Points on a hilly landscape, in no order, each with its height.
A climber steps from a point to whichever of its 2 nearest points has the largest rise for the distance, and stops where none of them is higher. Distance is the straight distance between rows; heights are no part of it.
Z_882: 0	-2	16	7	6	-8	-1	-13	10	18	9	-16	12	-4	6	2	-22	-6	8	2  (h 37.2)
Z_161: 3	5	7	-8	8	11	-14	12	-27	11	-11	5	12	-9	9	-6	-25	-14	3	-8  (h 74.2)
Z_280: 14	-6	11	-4	22	22	23	-20	21	15	1	-30	-25	18	14	23	-19	-22	12	-2  (h 73.2)
Z_203: -18	-29	-23	0	-47	4	5	19	-20	-16	-11	0	-10	12	5	-32	-3	25	18	-6  (h 40.2)
Z_929: 9	-9	-18	10	-37	16	-6	9	-2	-23	-5	16	-21	-1	6	-23	-2	6	4	-7  (h 31.0)
Z_103: -24	-12	-7	-27	-11	9	2	22	-28	-16	-8	-9	21	-1	-20	-21	18	-1	11	13  (h 15.8)
Z_538: -8	-18	8	33	-21	2	-8	11	12	-4	5	-8	-13	-1	-20	8	8	14	4	15  (h 66.7)
Z_51: -10	-1	1	-19	-13	14	-5	14	-28	-12	-5	-13	25	-6	-14	-19	-7	-15	9	11  (h 18.0)
Z_592: -14	-19	-25	2	-7	-1	-19	16	-4	-6	-1	15	-9	16	-17	3	22	26	13	-9  (h 69.8)
Z_955: -10	-18	-6	15	-10	-6	-6	20	-2	-1	2	10	-12	3	-12	4	5	12	16	0  (h 90.8)
Z_300: -18	-13	-14	-15	27	29	-27	4	-15	6	-21	-22	-3	24	-2	16	2	3	11	-5  (h 39.3)
Z_206: 17	13	18	20	-33	-18	4	4	-14	14	15	26	-32	-21	12	-15	-1	16	-15	-14  (h 46.1)
Z_486: 22	7	-7	0	-16	17	2	15	14	-30	-6	20	-23	-14	7	-15	7	-7	-5	2  (h 27.1)
Z_605: -6	19	-21	3	28	3	-20	16	-8	-9	-4	3	1	15	-25	27	21	14	-26	8  (h 64.0)
Z_971: 4	3	-11	-11	-10	9	-10	26	-36	-8	5	29	-44	0	-2	-6	28	15	-5	-18  (h 8.3)
Z_785: -12	0	-18	9	18	-10	-17	2	1	-3	5	-1	20	12	-32	24	20	13	-6	4  (h 75.9)
Z_379: 3	19	2	9	19	-8	1	-1	25	-11	3	-4	7	-2	-16	21	21	4	-29	20  (h 58.0)
Z_948: 12	-17	3	0	3	19	25	-25	9	22	19	-35	-15	20	-4	12	-25	-10	25	4  (h 87.0)
Z_403: 5	9	-6	6	14	-33	13	15	-3	-1	23	28	-30	-4	-16	21	30	18	-16	-5  (h 4.9)
Z_369: 0	25	22	6	8	-21	18	-22	6	-1	2	-3	43	-18	-15	2	25	-6	-22	12  (h 34.8)
Z_515: 17	19	17	7	20	12	-7	-8	38	1	-10	1	-19	-3	33	12	5	-7	-20	7  (h 50.0)
Z_243: 7	24	2	-9	12	-10	20	-8	-4	-22	-2	7	38	-13	-19	-3	20	-13	-21	9  (h 32.5)
Z_193: -14	-4	-24	-5	40	13	-23	2	-3	7	-12	-16	1	27	-5	31	-1	0	1	-5  (h 35.4)
Z_569: -18	-22	-3	8	-4	38	-34	3	-20	5	-18	-22	-10	19	-2	4	-4	13	11	-4  (h 46.7)
Z_930: -9	-4	20	-10	23	-17	26	-28	34	28	14	-20	-5	3	29	6	-10	-10	8	13  (h 57.5)
Z_417: 7	0	31	14	13	9	3	-4	25	11	-17	-3	-25	-8	30	10	-16	-15	-5	0  (h 57.4)
Z_589: 12	25	21	1	-10	0	-2	-39	27	1	10	3	22	-14	18	-15	13	-4	-22	6  (h 58.3)
Z_644: 19	8	0	8	-13	-6	-7	-10	6	8	-2	25	-5	-14	21	-17	-19	2	-4	-19  (h 54.3)
Z_762: -10	-17	-4	12	23	-35	11	6	26	15	4	5	-3	0	1	19	-4	6	12	0  (h 1.4)
Z_561: 14	10	-10	3	-27	-24	13	-10	-8	-10	12	35	12	-12	-14	-18	21	9	-1	-20  (h 28.0)
Z_558: -8	-13	-2	-3	-3	-14	29	4	18	-26	7	-9	16	-10	-22	-1	18	-12	8	21  (h 19.6)
Z_826: -4	1	-17	1	38	-3	-5	-11	16	3	5	-28	7	24	-16	37	-2	-5	-3	11  (h 39.5)
Z_242: 15	26	11	12	14	7	-28	8	-8	9	-1	13	-2	-6	-2	18	3	8	-24	-2  (h 51.7)
Z_209: -13	-25	24	32	-6	-6	7	0	-7	26	-12	-9	-8	-2	19	6	-40	-3	14	-13  (h 36.9)
Z_508: -11	-33	2	16	-4	7	7	1	-2	8	-11	-11	-15	9	12	5	-30	-8	26	-10  (h 31.9)
Z_800: 12	17	9	4	5	4	2	-23	28	-14	5	-13	16	-7	-3	5	13	-6	-15	15  (h 66.9)
Z_645: 12	-6	15	13	13	10	3	-17	16	15	-24	12	-18	-4	34	15	-25	-16	-1	-29  (h 67.0)
Z_234: 11	23	3	-14	24	-8	-5	18	-17	7	-6	19	14	-19	9	-3	-15	-13	-14	-5  (h 66.2)
Z_238: -4	1	11	-8	6	-36	19	21	-4	13	8	13	13	-23	-1	-8	-9	-7	3	4  (h 19.7)
Z_273: 21	24	15	-11	26	20	0	-28	11	11	12	-34	8	13	4	21	-13	-12	-10	13  (h 60.2)
Z_868: 5	2	-3	-9	-26	-19	14	27	-30	0	5	30	-15	-13	2	-24	-3	1	6	-13  (h 23.5)
Z_307: -11	7	28	21	-6	-28	20	-21	15	6	11	-1	29	-15	-16	-1	37	5	-15	16  (h 38.2)
Z_373: 12	1	-30	-30	27	16	4	-5	5	-18	-5	-4	0	14	8	4	-11	-20	10	-6  (h 51.9)
Z_21: -13	2	29	25	-10	-23	0	-20	25	19	17	-3	16	-9	-4	4	18	15	-12	13  (h 43.3)
Z_383: 19	16	9	-10	-7	29	-7	10	-5	-21	-6	-7	4	-13	2	-11	-9	-21	-6	13  (h 22.2)
Z_426: 3	-3	29	-6	22	3	26	-21	20	29	4	-24	-13	1	30	8	-22	-19	9	8  (h 63.7)
Z_40: -8	-6	-2	-12	-5	-26	9	11	-17	6	5	9	30	-11	-8	-15	-18	-8	16	-2  (h 17.9)
Z_309: 12	4	-11	3	-44	-23	14	8	-18	-4	10	33	-6	-13	3	-29	-5	9	3	-17  (h 25.5)
Z_980: -1	1	-13	-15	25	12	3	-9	8	-14	9	-31	9	15	-20	21	-2	-14	6	15  (h 43.6)
Z_925: -7	-7	-12	9	1	-6	-9	-18	9	-7	8	-8	29	7	-28	12	11	5	5	3  (h 64.5)
Z_524: -2	-11	3	23	12	18	-23	-12	13	11	2	-32	-8	18	-12	34	-7	1	9	4  (h 68.7)
Z_603: 10	11	-2	1	-14	-11	19	-7	-4	-22	2	17	28	-15	-21	-14	27	-7	-6	-4  (h 30.3)
Z_566: -5	-18	-14	1	36	-4	11	5	21	5	-18	-3	-20	16	11	31	-11	-16	14	-13  (h 57.6)
Z_799: -14	-13	-22	-8	-44	6	-10	-6	-32	-4	-6	-8	25	11	2	-37	-19	15	13	-14  (h 51.2)
Z_575: 11	9	-8	1	-3	-5	-4	18	-19	-10	18	32	-39	-3	-11	7	28	13	-9	-14  (h 6.8)
Z_936: 12	25	30	21	-32	-17	0	-10	-5	17	14	18	-8	-24	11	-18	11	13	-28	0  (h 48.1)
Z_813: 4	-13	-6	-7	36	11	18	-15	13	18	-5	-21	-16	22	7	32	-21	-20	18	-9  (h 65.5)
Z_972: 6	12	23	23	10	-6	-23	-4	2	30	-1	8	2	-13	12	13	-13	6	-13	-9  (h 46.5)
Z_100: 20	3	3	11	1	8	-10	-24	16	10	-8	12	-10	-4	29	-5	-27	-6	0	-22  (h 59.5)
Z_857: 0	-2	23	24	-32	-13	4	14	-11	10	8	2	-3	-18	-3	-12	-14	7	-4	8  (h 30.2)
Z_678: -15	-2	-23	-41	20	9	-6	29	-24	-8	-20	7	4	4	1	-14	13	3	3	-1  (h 52.0)
Z_9: -8	-18	-8	23	-5	31	-34	-6	-1	-1	-3	-23	-8	18	-13	17	-5	8	11	1  (h 55.9)
Z_672: -4	-17	-14	10	23	-3	-3	16	12	3	-22	22	-26	11	10	23	1	-2	9	-21  (h 57.8)
Z_23: 0	4	7	-11	-11	-35	21	30	-26	9	14	29	-6	-21	-5	-14	0	-2	6	-6  (h 21.7)
Z_98: -8	31	26	-6	21	-7	8	-23	32	6	8	-12	16	-2	25	8	18	-3	-31	30  (h 49.3)
Z_503: 7	3	-11	-22	-11	28	-3	0	-9	-30	-4	-8	15	-2	-8	-17	1	-17	4	10  (h 20.1)
Z_406: 3	1	22	13	-27	-11	6	-4	0	10	8	-8	11	-16	6	-18	-21	-4	-1	8  (h 33.2)
Z_721: -1	2	-15	1	-34	5	-14	-4	-26	-13	2	19	16	3	-22	-20	21	16	-3	-16  (h 41.7)
Z_298: 11	23	30	12	-25	-9	2	-18	15	6	9	14	7	-24	13	-19	18	3	-27	7  (h 52.5)
Z_29: -19	-25	-28	-4	-24	0	-9	-1	0	-18	-1	4	11	21	-17	-14	19	24	23	-8  (h 56.1)
Z_934: -5	-3	2	-18	-5	28	-15	8	-40	6	-20	-11	10	1	16	-21	-31	-15	12	-9  (h 65.4)
Z_62: -14	0	20	6	7	-23	9	-31	40	23	16	-9	11	-3	19	2	9	2	-6	14  (h 50.1)
Z_625: -23	-9	-4	-30	-13	-3	6	35	-40	-8	-2	5	-4	-1	-26	-18	35	14	5	4  (h 13.0)
Z_919: 16	34	-4	-20	34	-7	5	0	7	-11	-3	10	17	-11	8	2	-8	-12	-27	7  (h 60.4)
Z_924: -9	-3	8	-9	9	-30	28	10	16	-3	10	-3	19	-15	-9	-1	3	-12	1	22  (h 17.6)
Z_676: -9	-29	-2	1	-12	17	11	12	0	-12	-7	-18	-17	7	6	-6	-23	-15	28	7  (h 27.5)
Z_839: 9	23	28	-11	24	10	5	-29	26	12	12	-33	3	8	19	15	1	-10	-16	24  (h 55.3)
Z_926: 23	15	12	6	-20	19	-3	0	11	-18	-5	3	-10	-15	11	-15	-8	-12	-8	6  (h 24.4)
Z_454: 10	32	13	-3	26	-2	-1	-12	40	-2	-5	-1	-10	-1	30	12	16	1	-35	21  (h 45.7)
Z_532: 0	-16	-14	-4	-11	0	-1	-26	1	0	16	-15	26	12	-16	-1	-13	2	22	-7  (h 55.1)
Z_346: -4	-12	-24	6	-53	19	-7	12	-20	-23	-11	7	-18	6	3	-32	5	21	4	-8  (h 35.0)
Z_796: -9	-8	0	16	17	-34	9	25	9	15	12	17	-19	-4	-13	25	13	16	0	3  (h 3.1)
Z_738: 4	-8	17	13	11	14	-1	-27	15	22	19	-42	-4	15	-6	27	-13	-5	9	13  (h 71.4)
Z_804: 18	8	10	20	-21	-7	-7	6	-11	17	-4	30	-15	-16	18	-14	-16	10	-9	-21  (h 50.4)
Z_150: -26	-34	-25	-9	-35	5	-8	6	-10	-14	-14	-2	-3	24	-4	-30	10	37	22	-10  (h 46.9)
Z_207: -10	0	-35	-26	27	4	-7	20	-6	-14	-16	17	-7	12	-1	1	12	4	1	-5  (h 58.1)
Z_797: -7	-23	-10	-9	-1	5	17	10	14	-22	3	-20	-3	4	-10	0	-3	-17	24	19  (h 23.3)
Z_968: -3	-11	14	22	4	-17	-11	-7	-8	36	-2	2	10	-4	12	6	-35	4	9	-16  (h 41.6)
Z_268: -5	4	-7	-29	-15	-1	5	26	-46	-19	12	16	-27	-2	-20	-14	42	11	-3	-6  (h 10.5)
Z_656: -7	-9	-12	-22	-26	26	-14	1	-38	-1	-22	-7	6	7	16	-38	-25	4	12	-14  (h 58.2)
Z_772: -9	-8	-17	3	-44	-7	-6	-7	-27	-6	1	11	28	4	-11	-26	-5	15	7	-14  (h 46.3)
Z_634: 7	25	-1	13	19	15	-31	14	-5	-5	-2	0	-2	2	-18	27	15	10	-28	8  (h 57.0)
Z_126: 15	16	-15	-20	26	4	2	-7	11	-13	-1	3	10	-1	8	2	-11	-16	-5	1  (h 56.0)
Z_58: 3	1	-30	-32	23	23	7	-8	5	-24	1	-23	6	22	-9	7	1	-16	10	8  (h 47.8)
Z_521: -10	-14	-21	-9	19	4	-4	25	-6	-2	-21	19	-20	9	6	5	6	1	11	-16  (h 66.3)

Where does a climber stop that starts at each point below?
Z_972 | Z_785
Z_971 | Z_955
Z_383 | Z_955
Z_98 | Z_948
Z_193 | Z_948
Z_206 | Z_645
Z_203 | Z_955

Call two points neighbours if one is among the 2 nearest of the other. Go from one point of each pair to the other, from neighbour to neighbour, staying as high as possible. Name the lowest point that can't be avoided.
Z_948 and Z_785 | Z_454
Z_645 and Z_785 | Z_206
Z_948 and Z_521 | Z_566
Z_948 and Z_161 | Z_193
Z_785 and Z_800 | Z_634
